Points on a hilly landscape, in no order, each with its height.
From any point a climber takes the steepest step (rise divided by distance) to one of its 2 nearest points. It stops when none of these is higher. Distance is the straight distance between rows; heights are no part of it.
j_146: [ 76 137  99 158 122  91 120 145 103 119 118 157 109 109  42 120 154 106
 106 131  66 151 107 200 116 119 181 135 129]  h=593
j_803: [118 149 118 145 158 204 183 135 149  98  81 159 106 120  81 115 110 131
 147 158 203 136 113 133 156 139 107 137 170]  h=406
j_915: [150 130 144 143 139 170 167 126 154 146  91 106 115 123 119 128 114 149
 166 134 167 108 127 178 136 165 129 147 114]  h=36
j_566: [149  82 115 132 128 131 104 107 146 151 146 123 142  96 162 160 131 107
 159 101 162  62 160 124 140 199 117 104  77]  h=315
j_185: [123 117 164 114 142 186 136 162 126  86 127 108 133 128 167  98 102 112
 137 143 146 143 122  62 158  84 100 119 152]  h=334
j_576: [152 122 104 156 121 107 155  91 154 130  77 111 115 133 116 172 125 131
 106 165 182 126 155 192 117 165 138 162 118]  h=361
j_959: [ 99 115 129 177 113 149 113 156 112 127 127 144 157 133  67 114 117 113
 123 159 139 169 112 197  85  85 137 141 152]  h=383
j_968: [124 132 144  91 133 123 101 121 133 152 155 123 138 131 165 138 154 139
 146  98  89 108 118 136 104 154 129 100 120]  h=394
j_997: [127 141 163 130 107 153 117 154 119 124 134 107 127 154 137  76 148 129
 170 109  80 141  74 161  95 117 119 116 125]  h=141
j_124: [125 136 135  93 109  99 141 101 110 114  66 162 122 166 191 178 166 120
  83 106  79 152 136 140 151 118  62 139 132]  h=441
j_337: [115 128 148  99 150 153 152 118 137 116 116 136 117 119 166 156 122 140
 120 138 158 121 157  71 134 134 103 123 121]  h=192
j_91: [ 67 129 109 127 159  64  71 185 102 144 136 187 134  94 145 166 127 104
 134 104  96  62 164 113 132 138  81 160 117]  h=371
j_302: [ 95  98 140 139 108  90 102 154  60 140 159 140 157 149 135 136 135 116
  76 126  83 157 104 144 133  60  97 171 147]  h=579
j_738: [165  96 135 158 126 138  51 138 135 172 157  96 154 126  99 113  53 136
 151 134 191 104 118 100 147  99 171 101  81]  h=290
j_249: [127 142 166 107  73 108 117 160 113 114 169 112 141 187 195  85 129 123
 104 121  79 164  69 132 132  67 116 132 118]  h=354
j_835: [102 104 136 126 101 110  69 139  75 147 199 120 158 159 139 117 124 128
 102 135  81 162  91 109 112  64 131 130 116]  h=483
j_127: [149 181 106 131 156 159 213 103 151 108 101 155  95 123  94 117 121 147
 113 148 170 137 142  96 153 173 137 129 161]  h=647
j_544: [129 132  88 163 143 100 158  96 150 135 101 115  99 100  68 159 138 131
  94 151 183 121 150 199 137 178 149 173 138]  h=391
j_602: [135  94  95 146 124 115  67 113 112 178 164 110 132 119  66 131  84 123
 118 126 103 143 110 124 102 103 219  97  94]  h=667
j_490: [107 121 122 147 166 147 159 117 144 163 106 117  93  89 131 155 144 139
 158 104 156  83 152 168 141 165  99 151 113]  h=46
j_72: [122 146 143 130  69  92 134 139 104 113 153 134 159 186 141 117 140 140
  57 139 104 185  92 176 111  95 133 154 137]  h=395
j_640: [148 133 176  96 148 158 188 144 160  70  86 123 127 137 175 133 127 124
 103 147 165 142 174  89 134 101  67 120 146]  h=149
j_607: [ 99 111  92 152 110 134 106 133  95 110 164 148 171 146  57 111 131  99
  76 156 137 211  98 146 118  69 181 123 145]  h=333
j_527: [119 161 154  92 128 124 139 105 134 129 139 127 112 150 158 111 182 153
 141  81  56 118  99 130 112 166 142 113 124]  h=411
j_463: [161  76 113 130  97 115  94  88 156 157 125 111 136 121 162 181 130 105
 156 136 159  93 165 164 141 185 116 125  81]  h=296
j_761: [144 163 120 129 104 122 176 130 145 102 105 121 137 146  98 116 122 163
 113 156 154 166 133 159 123 153 136 146 162]  h=216
j_585: [132 113 151 168 143 171 142 179 129 141 106 103 159 115 148 148  80 148
 152 162 209 131 146 149 128 114  77 150 128]  h=250
j_260: [ 85  92 135 166 128 130  76 182  67 128 173 142 173 122 116 148 102 114
 112 154 124 155 131  87 125  57  94 158 145]  h=259
j_403: [137  80 150 156 108  94  77 148 103 179 175  89 178 138 134 137  95 124
 156 142 105 132 129 192  67 109 145 156 109]  h=664
j_966: [151 145  93 102 125 114  99  96 135 131 162 113 108 173 104  98 102 144
  95 129 115 156 118  59 118 117 193  93 139]  h=434
j_255: [155 112 172 157 129 182 126 183 150 123  99 102 146 137 122 112  63 145
 140 162 199 133 137 135 141  94 115 119 143]  h=293
j_350: [ 99 106 124 140 103  98  98 141  63 126 170 151 154 161 110 118 148  97
  62 123  72 180  73 153 133  53 146 151 145]  h=629
j_778: [154 179  88 117  96  63 141  62 129 110  99 123 124 170 122 164 162 154
  79 142 107 157 141 153 103 156 166 139 127]  h=144
j_449: [142 128 138 135 121 109 138 113 131 126  73 116 128 143 176 186 151 128
 123 161 138 127 162 188 114 137 101 149 107]  h=603
j_511: [177 174 100 101  95  69 147  67 149 120 109 102 118 161 135 132 144 149
 112 134 103 142 144 132 100 170 179 114 109]  h=136
j_819: [130 145 140 108 168 158 157 134 115  53 113 118 135 137 156 105 127 107
  89 158 177 187 130  64 198  88 114 136 181]  h=418
j_899: [ 80 119  81 149 176 165 120 124 121 128 120 148  94  87  60 139 124 108
 115 138 155 125 102 105 139 108 146 122 141]  h=64
j_386: [ 86 129 116 106 140  72  63 164  99 162 165 172 135  92 156 151 153 108
 123  78  48  59 131 111 127 162 114 111 127]  h=200
j_558: [148  59 109 145  99  89 100  85 160 177 142 112 104 133 118 162 134 103
 160 134 140  74 149 191 134 178 130 134  78]  h=317
j_383: [126 134 155 145 101 116 138 148 113 111 133 121 163 165 131 123 131 149
  89 157 138 178 122 191 105 100 123 152 153]  h=431
j_373: [129 112 128 138 112 165 105 149 127 104 141 110 143 161 117  89  76 126
 100 163 162 169 118  97 128  74 144 113 159]  h=555
j_70: [232 102 127  94  96 139  85 116 176  95 111 144 159  89 199 142 111  96
 143 128 149 101 200  96 129 170 108  98  76]  h=168
j_737: [124 154  86 137 162 126 179  90 137 138  88 131  81 109 101 164 146 144
 102 132 178 112 154 146 138 182 141 159 136]  h=409
j_354: [117 166 141  92 139 108 146 100 147 147 120 150  91 116 154 130 201 149
 153  70  53  82 119 160 118 188 143 126 124]  h=419
j_67: [144 137 160 108 127 141 172 140 149 114  88 111 137 149 167 154 140 135
 122 149 138 139 152 151 105 130 101 135 110]  h=638
j_338: [116 137  77 138 162 107 117  97 136 173 134 118  76  92  55 131 135 138
 106 110 114 111 127 142 128 149 181 134 111]  h=377
j_721: [192 133 149 129 143 137 127 100 178 163 127 120 114 135 118  92 110 141
 170 102 173  73 124 104 175 164 178  84  83]  h=242
j_510: [153 179 103 104  83  74 138  83 143 127 146  94 119 157 107  93 138 158
 114 127  83 142 112 122 100 155 185 110 126]  h=128
j_135: [ 79 124 116 137 163  71 105 162  98 171 131 136 100  84  92 133 121 113
 118 139  66  83 136 198 122 125 137 152  80]  h=511
j_456: [127  91 108 155 118 149  63 146 102 171 163 111 158 113  73 129  65 121
 130 138 143 141 109 105 105  78 178 101  96]  h=628
j_308: [140 108 148 123 107 128  76 157 140 146 157  98 176 135 174 135  84 134
 156 120 136 109 150 111  99 125 125  96 114]  h=195
j_101: [187 107 136  96 123 149 126 105 164 106  97 136 146  94 182 143 113 105
 144 116 174  90 194  91 130 158  96  91  79]  h=174
j_644: [101 109 120 171 135 127 110 154 107 143 141 131 138 111  89 145 114 127
 102 169 147 150 135 194 103  96 134 165 146]  h=408
j_677: [137 140 116 101 144 126 148  90 143 117 110 130 113 143 146 160 120 148
  84 151 162 147 153  87 125 134 141 122 133]  h=205
j_230: [126 125 178  84 157 162 154 156 109  62 122 110 139 128 190 105 133 112
 116 118 135 157 118  59 187  84  79 133 143]  h=343
j_615: [ 82 102 158 126 109  99 111 164  65 132 143 146 157 142 166 132 145 117
 123 103  69 137  92 132 146  71  57 164 151]  h=530
j_702: [103 124 145 158 141 190 147 174 111 105 112 142 146 119 125 127 124 131
 132 178 167 154 115 155 138 103  81 147 169]  h=193
j_208: [113 129 103 147 145 155 128 125 144 160 110 120  86  96  78 117 142 124
 170 100 113  96 101 162 117 143 150 128 112]  h=357
j_398: [117 137  87 119 152 155 115 105 120 116 143 135 117 137  88 122  99 132
  77 165 175 167 126  75 148 106 157 119 157]  h=594
j_399: [156  87 133 184 112 116  98 127 140 161 140 100 146 131  70 126  86 121
 131 152 157 132 114 215 103 132 168 164 113]  h=512
j_235: [103 119 147 100 141 157  89 152 110 120 175 132 154 116 170 129 127 127
 150 108 103 120 118  61 137 125  98 106 125]  h=102
j_484: [123 107 109 133 156 155 100 115 134 187 156 128 118  71 122 119 144 123
 165  71 133  47 131 116 142 192 131  93  92]  h=339
j_542: [112 137 169  99 134 141 142 146 127 146 121 132 123 118 175 142 167 141
 171 106  86  97 121 151 113 150  94 125 125]  h=378
j_962: [191 186 120 106  87  73 179  86 171 100 129 112 109 174 149  87 137 130
  96 113 110 168 171  57 125 130 163  76 161]  h=291
j_799: [102 161 138  94 147 103 181  88 127 116  69 167  82 136 155 177 187 145
 103  91  78 108 145 133 151 162 101 149 141]  h=430
j_69: [114 113 115 122 113 106  62 128 114 162 170 104 173 123 145 165  96 139
 131 134 141 114 151 102  85 128 131 113 107]  h=233
j_183: [ 95 124 140 106 145 175 109 128 106 120 155 122 125 123 146 108 147 109
 166 107  83 114  78  80 134 116 110 104 130]  h=93
j_606: [205 107 160 113 114 121 114 124 181 136 114 105 139 132 165 122  86 131
 128 108 189 127 186  63 129  97 154  76 135]  h=262
j_138: [ 90 105 122 181  99 126 114 159  94 135 134 142 153 127  55 107 127  81
 135 135 100 160  95 196  66  86 171 123 125]  h=365
j_750: [118 122 121 150 169 160 136 118 153 174 116 122  76  82  90 105 156 123
 185  77 118  59 123 175 147 174 133 133  99]  h=352
j_126: [ 86 116 126 131 159 172 119 136  96 102 128 126 116 128 113 124 152  86
 154 116 102 122  62 118 125  89 124 116 144]  h=85
j_206: [189 149 158 158 113 158 178 144 166 123  75 108 125 122  87  88 102 149
 184 147 181 113 107 168 151 155 136 137 124]  h=29
j_434: [186 128 127 136 136 135 108 107 161 156 124 104 112 141 108 107  78 140
 146 121 193 103 129  97 161 139 177 101 104]  h=249
j_898: [134  98 162 138 128 205 132 188 128  99 110 106 149 134 140  96  71 119
 148 155 176 142 119  99 144  81  93 116 149]  h=318
j_38: [123  66 134 177 128 114 110 152 136 189 143  93 123  99 115 140 107 109
 195 133 145  80 139 202 125 145  99 164 105]  h=610
j_237: [100 141 146 109 176 145 193  99 127 109  83 163  78 118 153 169 170 135
 102 113 106 123 133 102 163 146  95 156 162]  h=425
j_927: [149 193  91 111 126 130 190  90 123  71 131 143 115 146  99  85 150 131
 105 155 121 171 116  70 172 137 143 115 183]  h=300
j_810: [135 132 104 106  98  67  46  87 101 143 125 149 143 123 184 185 175 120
 106 115  75 112 159 152 119 142 134 114 100]  h=546
j_22: [106  98 120 160 135 104  72 193 113 154 172 130 181 112 162 154 100 123
 181 122 156 108 158 111  89 129  89 167 116]  h=241
j_2: [117 180  92 117 123 111 158  99 108  67 137 147 140 151  83  93 157 123
  87 159 141 190 101 108 170 119 139 134 179]  h=306
j_41: [109 156 124 121 168 141 176  96 140 128 105 146  84 121 121 149 158 149
 110 122 128 122 135 109 138 158 126 151 147]  h=420
j_596: [157 178 126 125 153 157 249 106 162  99  70 142 103 118 111 122 148 161
 133 138 154 126 147 128 138 182 113 138 143]  h=655
j_612: [139  90 117 201 126 130 115 134 135 166 126 119 127 102  38 126  99 114
 142 143 179 123 113 210 139 138 152 151 112]  h=471
j_672: [150  83 102 165 105 115 120  87 142 138  91 100 125 136 138 187 110 116
 114 192 192 128 170 197 128 137 115 169  99]  h=313
j_320: [164  90  91 135  80  88  94  56 167 146 128 109  98 154 127 166 124 114
 131 148 145 112 147 183 123 167 166 137  81]  h=288
j_872: [100 112 128 138 129 140  87 149  99 137 159 122 140 116 121 154 102 140
 110 150 126 142 126  99 111  90 119 132 135]  h=275
j_16: [130 135 142 147 122 180 150 162 133 107 111 121 136 145 115 108 113 138
 132 157 158 156 110 156 112 110 120 130 153]  h=179
j_188: [134 114 123 121 150 154 116 107 145 171 145 126 126  90 143 139 109 141
 155 100 152  78 141 106 134 173 132 108  96]  h=330
j_281: [135 137 101  98 144 121  87  86 142 166 167 117 114 132 107 118 104 147
 114 111 116 128 117  74 116 132 193  89 109]  h=410
j_696: [191 129 166  94  94 125 163 138 192 102 136 100 118 159 172  71 145 126
 142  76 115 164 145  62 125 101 143  76 158]  h=283
j_836: [121 140 142 118  89  76 104 120 101 135 103 137 147 171 197 163 168 131
 105 114  69 139 138 187 105 112  89 138 120]  h=475
j_392: [ 92 168  70 131 144 152 181  99 130  95 109 170 111 103  33 116 150 114
 135 153 157 148 102 135 146 136 137 130 180]  h=396
j_623: [ 89 153 117 109 158 121 130 105 139 154 130 148  75  91 113 121 175 132
 142  80  52  82 105 148 134 161 153 123 121]  h=426
j_579: [156  93 153 171 100 120  93 143 129 170 147  84 149 141 106 115  86 126
 169 141 122 121 108 218  80 123 153 160 104]  h=574
j_581: [160 133 101 111 115 110 118  67 143 118  73 132 111 125 175 190 164 125
 122 165 123 134 176 163 137 148 128 142  88]  h=578
j_812: [114 147 119 153 118  86 124 123 124 151 132 113 100 112  84 118 150 135
 142 106  54 130 105 191  86 140 179 142 115]  h=465
j_358: [151 119 171  81 116 149 144 149 164  98 139 100 128 148 190  83 130 119
 135 107 114 138 152  73 132 107 122  83 138]  h=278
j_220: [100 106 133 118 123  59  72 178  91 159 150 162 157 107 169 141 153 117
 156  90  47  71 132 153 107 145  89 131 133]  h=228
j_248: [125 135 192 101 168 178 210 146 144  93  87 144 121 116 177 153 153 136
 150 137 133 120 145 125 139 132  47 146 134]  h=162
j_916: [141 140 139  92 109 124 129 118 138 119 149 104 127 167 157  98 127 156
 112 115 108 146 115  95 118 121 154 102 131]  h=482
j_974: [128 124 160 118 138 171 142 159 136 135 125 112 137 121 168 132 114 146
 175 120 126 118 130 131 124 141  96 114 118]  h=366
j_506: [115 118 154 149 108  92 115 146  88 152 128 120 163 156 156 144 139 140
  98 147 104 148 131 185  82  85 108 158 138]  h=481
j_970: [105 107 103 187 152 143 114 149 125 155 120 131 116  93  58 138 104 125
 105 152 172 130 139 193 133 114 134 151 136]  h=442
j_528: [131 149 123 141 124 108 141 119 134 128 111 109 133 140 109 141 127 156
 108 146 137 142 130 169 102 141 151 151 138]  h=196
j_340: [142 146 132 114  60  86 132 133 108  94 172 122 150 183 156  79 131 123
  57 128 113 189  78 121 133  77 159 143 143]  h=358
j_259: [142 148 127 114 180 196 202 107 153 104 102 154  92 120 123 106 116 139
 135 138 165 126 134  63 165 153 128 124 147]  h=639
j_869: [127 158  99 145  80  89 143  95 115 124 134 130 165 116  40 102 132 148
 118 151 117 181 120 193 101 131 179 142 153]  h=635
j_477: [117 121 113 102  77  55  53 121  85 148 144 165 169 150 191 168 162 119
 102  93  55 121 135 131 108 133 105 103 122]  h=527
j_674: [120 103 124 146 132 111  81 136 122 176 164 108 143  92 142 156 110 130
 157 119 139 104 150 134 110 142 123 133 103]  h=272
j_179: [142 112 131 109 133 150 148 122 150 112  90 134 141 103 177 172 102 128
 137 136 191 115 189  83 129 138  78 123  93]  h=182
j_729: [141 151 170 151 105 150 146 166 129 122 109  92 143 150 138  85 137 142
 190 125  95 143  88 203  89 132 106 151 125]  h=156
j_753: [168 168 140 112 114 124 176 127 153  97 103 113 123 157 127 100 123 149
 119 139 139 150 144 105 123 143 144 118 149]  h=229
j_416: [175 115 128 121 152 147  91 109 151 180 142 127 128 117 117 101  71 141
 147 103 201  81 151  55 173 134 172  67  92]  h=258
j_636: [102 118 126 123 104  94  87 128  92 145 170 129 136 148 120 117 148 125
  89 108  52 163  90 143 100  82 151 134 124]  h=560
j_250: [104 113 108 158 102 135 114 135  99 110 152 139 157 144  51  99 134  91
 111 133 105 180  74 158  86  83 181 115 129]  h=348
j_369: [ 87 124 131 136 137  76  96 185 106 145 108 173 149 108 178 169 147 122
 160 107 103  73 165 140 116 139  53 162 132]  h=322
j_595: [121  70 120 152 129 108 112  95 157 175 128 107  94 113 111 147 146 107
 166 119 151  42 163 180 156 195 109 139  75]  h=336
j_954: [ 97  81 104 163 134  58  85 153 123 168 149 120 133  93 126 155 114 104
 152 147 112  75 169 187 113 142 103 168  91]  h=562
j_52: [115 110 149 141 119 165 109 168 102  99 152 117 163 149 142 111 100 123
  98 176 151 173 121  98 141  62 105 136 159]  h=523
j_166: [173  96 128 132 127 127  44 119 151 173 173 107 145 116 122 122  67 131
 141 104 188  76 135  71 160 141 175  74  85]  h=268
j_178: [136 134 110 104 144 133 147 104 140 101 116 134 114 142 136 148  82 137
  58 169 196 156 172  45 146 119 139 109 144]  h=222
j_540: [191 139 143  98 146 140 170  98 190 143 106 125 115 140 139 112 101 142
 151  99 162  96 157 110 146 171 155  98 100]  h=239
j_802: [141 125 128 109 106 140  99 127 143 113 165  92 117 162 134  64 102 135
 118 117 110 159 106  72 130  95 174  84 139]  h=462
j_191: [118 128 100 164 151 185 147 137 145 132 109 146 114 103  60 132 112 134
 126 159 202 140 123 168 143 129 124 150 157]  h=417
j_391: [103 174  76 140 168 152 189  87 124 111 110 171  70  96  61 121 165 124
 123 143 124 119 104 115 159 162 141 140 170]  h=392
j_666: [117 132 174 123 175 203 196 143 143 132  98 139 109  90 161 129 154 142
 179 112 128  94 133 135 135 155  72 132 124]  h=165
j_286: [112 113 119 138 143 153  96 140 118 165 145 117 127 106 116 140 104 135
 150 132 140 114 116 119 115 117 129 126 117]  h=305
j_13: [172 193 100 113 103  98 187  85 143  86 146 122 102 156 113  86 126 137
  93 149 130 168 148  57 161 140 161  88 183]  h=295
j_597: [100 145 106 120 164  88 130 100 142 161 128 124  66  91  94 128 164 125
 131  96  73  69 134 184 127 178 162 148 100]  h=435
j_447: [143 152  91 147 107  68 130  86 135 126 117 109 129 143  98 162 135 149
  83 159 133 151 135 177  92 148 172 161 127]  h=167
j_288: [137 148 149 158 102 158 159 163 129 101 101 115 140 137 100  89 137 145
 164 145 135 163  91 189 102 135 117 142 148]  h=166
j_470: [177 149 101 126 137 112 154 100 162 115  97 127 113 153 120 132  78 132
  75 160 216 154 192  73 147 126 160 102 153]  h=238
j_11: [140 155 170  85 132 135 188 130 137  74 118 125 118 158 173  95 159 125
 114 110  97 157  98  89 169 118 104 133 143]  h=389
j_504: [107 153 125 132 105  75 118 118 107 136 147 131 112 143  95 125 165 139
  96 105  41 155  92 165 106 118 160 137 126]  h=500
j_746: [150 152 150 105 130 146 194 143 142  46 113 121 125 154 148  90 136 115
  88 151 163 189 142  88 178 102 107 136 188]  h=407
j_598: [144 176 143  84 128 110 186  78 142 115  74 156 101 150 169 153 203 138
 125 100  79 115 147 147 118 171 118 126 112]  h=432
j_877: [ 86 122 143 100 154 124  87 142 108 153 167 173 112  83 158 142 173 118
 137  76  50  62 121  93 136 167 110 103 137]  h=185
j_448: [137 130 123 139 139 124 176  97 161 153 101 106  86 113 121 141 153 145
 158 109 139  92 141 180 133 187 132 157 108]  h=41
j_473: [139  85 138 148 102 114  76 169 118 152 165 102 195 139 169 148  77 127
 180 138 157 104 153 135  88 120 112 139 109]  h=191
j_406: [140 138  92 117 142 112 112  80 147 171 146 119  98 125  90 125 118 150
 128 104 114 113 120 119 120 157 184 118 106]  h=393
j_940: [ 76 107 102 134 168 161 124 131  98  96 133 135 128 127  78 120 136  85
 112 139 142 151  83 108 126  84 143 112 157]  h=75
j_93: [123 145  85 144 127 147 141 118 126 110 130 140 125 132  52 112 130 121
 124 142 136 158  84 118 117 122 164 114 154]  h=542
j_662: [100 107 138 123 113  74  92 173  87 128 120 170 168 140 189 175 155 117
 153 101  92 113 146 122 118 121  46 155 143]  h=289
j_924: [109 136 135 108 159 140 133 124  87  75 140 125 139 129 142 134 128 120
  66 155 155 175 106  72 191  88 108 152 171]  h=433
j_256: [ 64 119  98 143 184 162 139 129 116 143 118 156  68  70  96 142 142 116
 128 130 137  90 130 101 156 124 115 139 124]  h=57
j_173: [145 128  87 147 108  91  95 103 116 157 161 114 142 137  55 108 104 135
  88 132 107 166 108 135  94 124 220 119 119]  h=726
j_143: [181 133 128 117 126 127 130 115 166 122 114 108 108 153 139 117  84 133
  99 125 185 149 178  52 142 105 167  83 150]  h=251
j_59: [114 126 100 121 174 180 128 106 108  96 134 136 107 120 109 121 106 113
 114 155 163 144 100  58 160 111 137 116 165]  h=619
j_684: [153 134  93 112  98  79  62  67 126 138  93 144 118 110 191 188 165 128
 109 153  91 127 174 165 136 142 134 147  96]  h=564
j_393: [122 136  63 139 138 133 121 107 119 128 143 145 129 128  35 120 109 130
  89 156 157 169 117 117 133 117 189 113 147]  h=563
j_18: [ 94 125 137 109 103  73 125 115  91 134 111 150 127 168 173 167 157 125
  78  91  59 135 116 154 136 115  83 146 145]  h=455
j_676: [123 131  92 167 102  92 121 126 109 144 129 134 139  97  26 118 134 125
 122 139  94 163 113 206  96 125 198 141 132]  h=616
j_765: [ 95 141  81 150 154 135 139 123 129 139 108 143  66  87  46 118 151 112
 136 116 107 102 106 147 129 133 164 132 114]  h=364
j_498: [114 121 168 102 131 136 139 149  86  95 136 115 146 145 182 124 131 119
  99 120 112 160  84  99 172  86  78 145 146]  h=359
j_908: [113 111 162 134 133 156 105 199 114 127 156 132 173 124 168 140  90 136
 184 129 161 126 150  72 116 116  67 138 128]  h=323
j_754: [120 112 124 124  89  52  63 129  88 151 124 151 169 155 193 166 158 121
 140 118  64 109 151 179 101 125  88 134 118]  h=502
j_716: [ 69 121 109 135 157  66  86 171 103 165 147 139 118  82 117 146 118 108
 133 130  95  68 152 154 124 127 105 155  95]  h=446
j_795: [150 165 146 114 143 145 210 125 166  96  71 142 117 138 138 143 147 151
 116 148 153 140 145 141 117 157 108 142 138]  h=666
j_440: [151 159 139  65 121 113 169  75 131  94  72 171 109 156 186 159 181 134
  92 109  87 145 152 120 136 140  93 128 115]  h=436
j_76: [122 147 165  80 115 114 158 133 107 100 120 129 129 170 176 124 161 127
 100 107  84 159  83 121 155 113  98 137 139]  h=379
j_10: [101 120 129 135 118 141  93 136 112 127 157 113 129 148 104  91 150 103
 168 104  63 137  58 142  87  98 142  97 110]  h=119
j_764: [ 90  98 129 156 140 137  68 199  97 136 174 141 176 122 142 147  99 126
 166 133 133 129 130  74 110  92  80 157 132]  h=286
j_25: [102 153 139 133 175 181 183 120 151 139  97 156  78  99 126 116 167 140
 178  99 103  82 111 140 141 163 107 144 132]  h=169
j_370: [137 146 140 115  65 108 111 138 126 112 175 106 137 180 147  54 132 132
 102 112  79 178  75 122 118  83 167 120 124]  h=324
j_376: [ 76 130 120 139 173 155 144 144 124 151 123 152  90  62 130 150 145 135
 144 113 139  70 158 115 156 152  89 150 112]  h=52
j_900: [112 104 127 167 150 184 100 145 126 169 129 114 129  95  95 121  99 123
 190 116 168  92 108 126 135 119 112 111 103]  h=326
j_942: [106 110 156 135 150 181 124 184 125 145 136 137 155  90 160 135 108 135
 203 122 145 108 127  97 129 125  68 134 122]  h=349
j_664: [133 117 166  83 134 154 109 165 121  85 168 149 163 114 200 136 130 113
 143  93 122 107 145  29 135 148  82 102 126]  h=115
j_148: [170 162 171  89 125 112 216 137 158  44 108 125 113 153 176  90 164 105
  84 122 132 176 126  89 173 104 102 142 162]  h=397
j_710: [109 143 145 105 169 157 183  95 152 138 115 162  81  92 158 134 179 148
 153  84  94  78 137 122 145 179 116 128 122]  h=171
j_422: [173 161 132  96 139 128 180 100 178 109 107 126  99 149 153 108 122 141
 130 112 141 128 159  83 129 155 148 105 130]  h=235
j_437: [106 113 149 166 143 161 156 178 111 134 105 126 158 114 135 148 111 141
 132 179 182 139 144 184 115 107  70 169 152]  h=213
j_244: [113  90 113 151 159 127 118 113 142 183 145 107  95  77 106 126 143 120
 170  89 134  33 150 160 161 191 112 131  90]  h=346
j_313: [142 166 173 106  75 141 156 151 144 107 137  99 127 164 165  53 161 142
 168  97  65 157  72 145 109 131 119 112 118]  h=129
j_734: [130 147 187 105 159 157 194 153 125  78  84 139 129 148 170 161 151 129
 107 151 145 151 138 125 145 115  57 142 145]  h=157
j_519: [ 98 122 137 119 140 122 130 125 102 103 131 132 141 145 147 171 134 130
  64 156 142 159 124  96 159 100  99 147 159]  h=460
j_921: [105 120 155 107 171 163 156 154 112  72 121 144 140 111 174 167 104 121
 121 142 179 142 165  32 169 109  65 150 135]  h=135
j_439: [201 152 137  90  86  96 162  97 197  99 116 120 112 166 178  97 161 120
 112  85 111 166 174  61 113 111 139  74 147]  h=287
j_175: [128  55 120 178 101  75  91 135 127 172 146  97 148 114 135 163 109 106
 169 164 145  84 155 199 106 128 109 170  92]  h=707
j_324: [117 142 117 123  83 122 119 120 114 109 148 110 128 154  89  67 157 119
 142 103  62 156  47 131  84 110 166  99 117]  h=101
j_184: [ 76 129 104 157 150  97 109 168  98 141 119 137  86  92  61 114 133  95
 137 126  54 106 111 197 108 125 168 129  96]  h=566
j_243: [175 108 160  88 114 144 122 140 175 114 136 117 147 126 181 120  95 124
 142  96 146 121 178  59 122 122 136  64 132]  h=270
j_873: [129 132 128 109 176 213 174 126 128  75 107 135 105 120 129 108 107 112
 138 145 175 144 117  56 172 120 115 119 154]  h=633
j_572: [112 149  92 131 114 124 128 119 111  76 163 148 160 159  72  92 131 119
  75 165 148 203 101 126 145  81 162 136 163]  h=319
j_476: [137 113 174  91 157 171 178 139 143  61 109 143 131 109 174 150 109 115
 120 134 180 129 187  40 146 102  58 119 128]  h=142
j_593: [130  99 113 144 119 165  73 137 118 133 152 113 146 147  75  94  62 122
 111 151 167 142 102  86 117  67 179  86 131]  h=595
j_28: [ 99 135 136 104 164 139 146 110 131 135 124 183 104  71 177 155 184 129
 139  69  84  42 153 119 144 194 102 108 116]  h=173
j_928: [189 114  87 111  90  84  93  49 171 141 115 105 121 169 134 147 103 126
 125 145 162 124 152 140 133 166 191 111  81]  h=267
j_622: [118  95 156 170 116  87  96 163  88 172 149 111 154 138 129 120 131 127
 135 136  79 140 124 225  70  96 122 164 125]  h=559
j_483: [110 109 133 129 107  68  56 189  89 142 151 174 196 138 196 157 152 119
 149  88  71  98 126 124 103 141  69 132 130]  h=260
j_892: [116 115 170  97 167 167 141 158 117  74 142 156 151 100 181 153 120 124
 153 105 154 117 149  25 163 143  63 136 129]  h=125
j_508: [108 109 134 155 149 196 116 171 119 159 119 129 130  85 129 114 115 118
 224 109 147  81 106 129 121 129  75 123 115]  h=335
j_782: [ 93 108 141 140 128 137 125 157  83  99 138 137 170 143 155 154 118 125
  72 177 162 168 132 108 157  75  73 160 171]  h=491
j_577: [154 103 139 156 133 180  76 143 136 171 136 111 135 118  97 105  75 136
 180 126 185  89 100 112 139 107 145  94  92]  h=312
j_111: [189 174 151 143  90 148 204 150 172 100  72 115 135 127  92  80 110 155
 171 143 158 128 131 151 144 143 134 116 157]  h=25
j_293: [124 141 120 124 121 142 117 130 127 123 139 122 116 145 108 107 121 139
 115 141 113 149  93 111 117 126 152 124 142]  h=513
j_733: [150 169 112 118  63  96 125 100 114 128 158 103 127 150  85  67 148 151
 132 111  56 155  72 132  96 139 186  94 114]  h=117
j_217: [116 166  90 131 134 174 187 116 136  85 102 170 130 133  43 100 118 122
 155 164 195 145 108 126 159 135 133 114 185]  h=400
j_998: [188 109 116 109 117 102  93  88 168 155 129  99 126 157 141 139  74 129
 122 130 185  97 155 109 139 146 187  95  91]  h=248
j_978: [107 125 124 102 163 144 119 115 119 138 158 180 119  70 180 150 164 131
 136  69  88  53 131  71 132 202 124  88 121]  h=177
j_252: [147 141 106 147  96  95 114 114 117 136 148 119 162 152  58 109 103 152
  95 159 131 182 121 171  90 123 195 141 136]  h=668
j_906: [131 156 103 137 120  78 143  94 148 145 127 109  89 101  79 137 159 145
 138 108  81 110 115 183 110 174 177 153 129]  h=449
j_843: [116 115 167 134  84 118 102 166  94 129 175 110 167 170 162 100 120 127
 103 145 100 165 100 135 102  55 115 141 128]  h=416

For each start below, name the point where the climber stops.
j_974: j_636
j_313: j_173
j_10: j_173
j_576: j_795
j_126: j_175
j_750: j_795
j_391: j_795
j_337: j_403
j_666: j_175
j_230: j_173
j_962: j_403

Call two points neighbours if one is among the 2 nearest of the other. Go from one point of each pair to the other, from neighbour to neighbour, staying as high as possible. Name the lowest point that can't be avoided.
j_286, j_403: j_260
j_795, j_942: j_370
j_173, j_175: j_716
j_795, j_403: j_391
